Each row is a point on a landscape with many valleys, with its height.
A ball rolls from a point to whichever of its 5 nearest points has the largest drop for the distance, and stops where none of them is lower. Distance is the straight distance between rows; heights are no part of it.
(765) h=537: [ 90 145  93  99  98  94  54  91 103 102  82]
(587) h=532: [ 94 101  98 109  98  97  88 102 103  97  99]
(59) h=305: [115  85 106  83  91 104 144  91  94  98 106]
(192) h=50: [ 97  89 109 106 134 100  91 122 106  92 122]
(509) h=395: [ 96  98 103 110 111  97  82 109 107  92 106]
(767) h=254: [ 98  93  85  96  79 111 122  84  94 106  77]
(152) h=535: [ 92 149  96  92 108  90  44  93 106  94  88]
(421) h=250: [ 95  93 108 108 127  97  84 117 108  92 115]
(250) h=522: [ 95 101  95 106  88 100  94  96 102 100  92]
(857) h=251: [103  90  95  96  84 104 122  92  97 105  95]
(126) h=825: [106  83 116  98 138 103 108 126  98  98 131]
(849) h=396: [ 98  93 104 108 111  98  90 110 106  94 110]
(26) h=413: [ 90 123  98 107  99  94  62  99 105  96  90]
(564) h=451: [ 90 120  96 109  94  94  68  99 106  96  90]
(610) h=573: [ 98  92  99 106  95  98  97 104 104  97 103]
(165) h=70: [ 91 130 103 104 111  91  53 101 108  90  94]
(312) h=862: [107  81 115  98 131 101 111 122  99  99 130]
(700) h=310: [ 96  96 106 108 120  96  84 115 108  92 113]
(453) h=452: [ 89 124  90 108  89  98  73  92 100 103  83]
(412) h=806: [104  83 113 100 134 101 104 125 101  98 128]
(798) h=309: [ 91 107  83 108  79 107 100  82  94 112  67]
(345) h=796: [110  80 116  96 126 100 115 120  97 102 129]
(818) h=563: [ 93 108 102 112 109  95  71 106 108  90 100]
(523) h=230: [101  90  91  98  82 105 119  91  98 103  89]
(145) h=523: [ 91 118 100 108 109  92  62 105 110  91  97]
(794) h=791: [110  82 118  95 137 102 115 123  95  99 135]
(432) h=306: [ 99  92  93 101  85 104 111  93  99 103  94]
(386) h=371: [104  89  94 100  89 102 112  98 101 100 102]
(16) h=90: [114  84 103  86  90 103 139  94  96 100 110]
(706) h=434: [ 93  98  91 105  83 102 102  93  98 103  87]
(337) h=496: [ 91 113  92 109  87 100  81  94 100 103  83]
(789) h=445: [ 97  95 102 108 107  95  90 108 104  94 106]
(624) h=319: [113  88  99  83  84 107 144  85  96 101  97]
(82) h=422: [118  87 104  79  86 105 150  87  96 101 103]
(479) h=505: [ 92 100  84 101  78 111 113  81  92 112  65]
(556) h=536: [ 90 110  90 110  82 103  89  91  99 104  80]
(321) h=478: [ 99  90  97 103  92 100 105 100 102  98 103]
(751) h=444: [ 92 104 104 109 120  95  72 113 109  88 108]
(308) h=465: [101  88 107 105 116  97  96 114 105  96 117]
(490) h=518: [ 94 107 101 111 115  95  72 110 108  88 105]
(352) h=484: [ 95 106  98 110 102  96  78 104 107  96  99]
(105) h=236: [104  90  88  91  77 110 131  84  96 105  82]
(507) h=709: [112  81 119  91 129 100 121 118  93 101 132]
(792) h=265: [ 92 102  85 103  78 108 106  86  97 108  78]
(195) h=807: [116  82 112  86 104  98 134 103  94 100 119]
(864) h=564: [102  89 100 105  99  99 105 106 102  99 109]
(10) h=381: [ 90 133  98 102 104  91  54  97 105  95  87]
(476) h=516: [ 92 104  90 107  84 100  92  96 101 102  88]
(414) h=519: [ 87 120  88 109  83 102  83  89  97 109  74]
(443) h=424: [ 90 134  95 105 100  93  57  96 104  99  87]
(471) h=556: [ 95 101  94 107  91 101  92 101 102  98  96]
(339) h=192: [100  93  90  97  80 108 122  86  96 104  85]
(762) h=504: [101  87 102 104 104  98  98 109 106  96 109]
(373) h=643: [127  89 119  74  97 101 157  92  89  96 115]
(452) h=468: [ 91 117  96 108  96  96  73  99 105  97  91]
(642) h=458: [120  87 110  79  92 102 149  92  93  98 112]
(654) h=52: [ 88 135  88 105  87 100  68  87  95 111  73]
(877) h=455: [107  86  99  97  93  99 117  99 100  99 107]
(502) h=764: [111  81 111  92 111  99 123 109  96 101 123]
(505) h=704: [109  80 113  97 120 100 116 114 100 100 125]
(168) h=333: [ 91 129 100 105 104  93  57  99 106  93  90]
(190) h=235: [113  84 101  85  86 105 138  92  96 101 104]
(545) h=274: [109  86  93  86  84 109 138  86  96 104  91]
(231) h=329: [108  85  99  91  88 102 128  95  97 102 103]
(288) h=317: [114  81 116  91 120  99 123 113  95  99 126]
(491) h=676: [121  84 116  80 103  99 145  98  90  99 122]
(620) h=446: [ 91 140  96 102 105  91  52  94 106  97  88]
(79) h=307: [ 87 125  81 107  79 106  90  78  92 119  56]
(739) h=562: [107  83 108  97 114  98 111 112 101 100 121]
(196) h=520: [106  82 104  95  98  99 119 101  98 100 112]
(689) h=497: [ 89 115  81 107  78 110  97  79  92 119  57]
(697) h=623: [104  84 106 102 112  98 105 113 103  97 118]
(353) h=449: [ 88 123  85 108  80 105  82  84  96 112  69]
(756) h=304: [ 88 136  90 105  90  97  64  88 101 106  76]
(674) h=501: [ 88 116  85 107  80 106  91  84  93 112  66]
(295) h=634: [103  85 110 102 122  99 103 118 103  98 125]
(834) h=264: [106  83 111  99 117  97 109 115 101 100 123]
(112) h=833: [119  84 120  84 113  99 139 106  91  99 126]

For each start below, name the point where the ball stops.
(789) => (192)
(798) => (339)
(610) => (339)
(337) => (654)
(765) => (654)
(308) => (192)
(556) => (339)
(412) => (834)
(490) => (192)
(864) => (339)
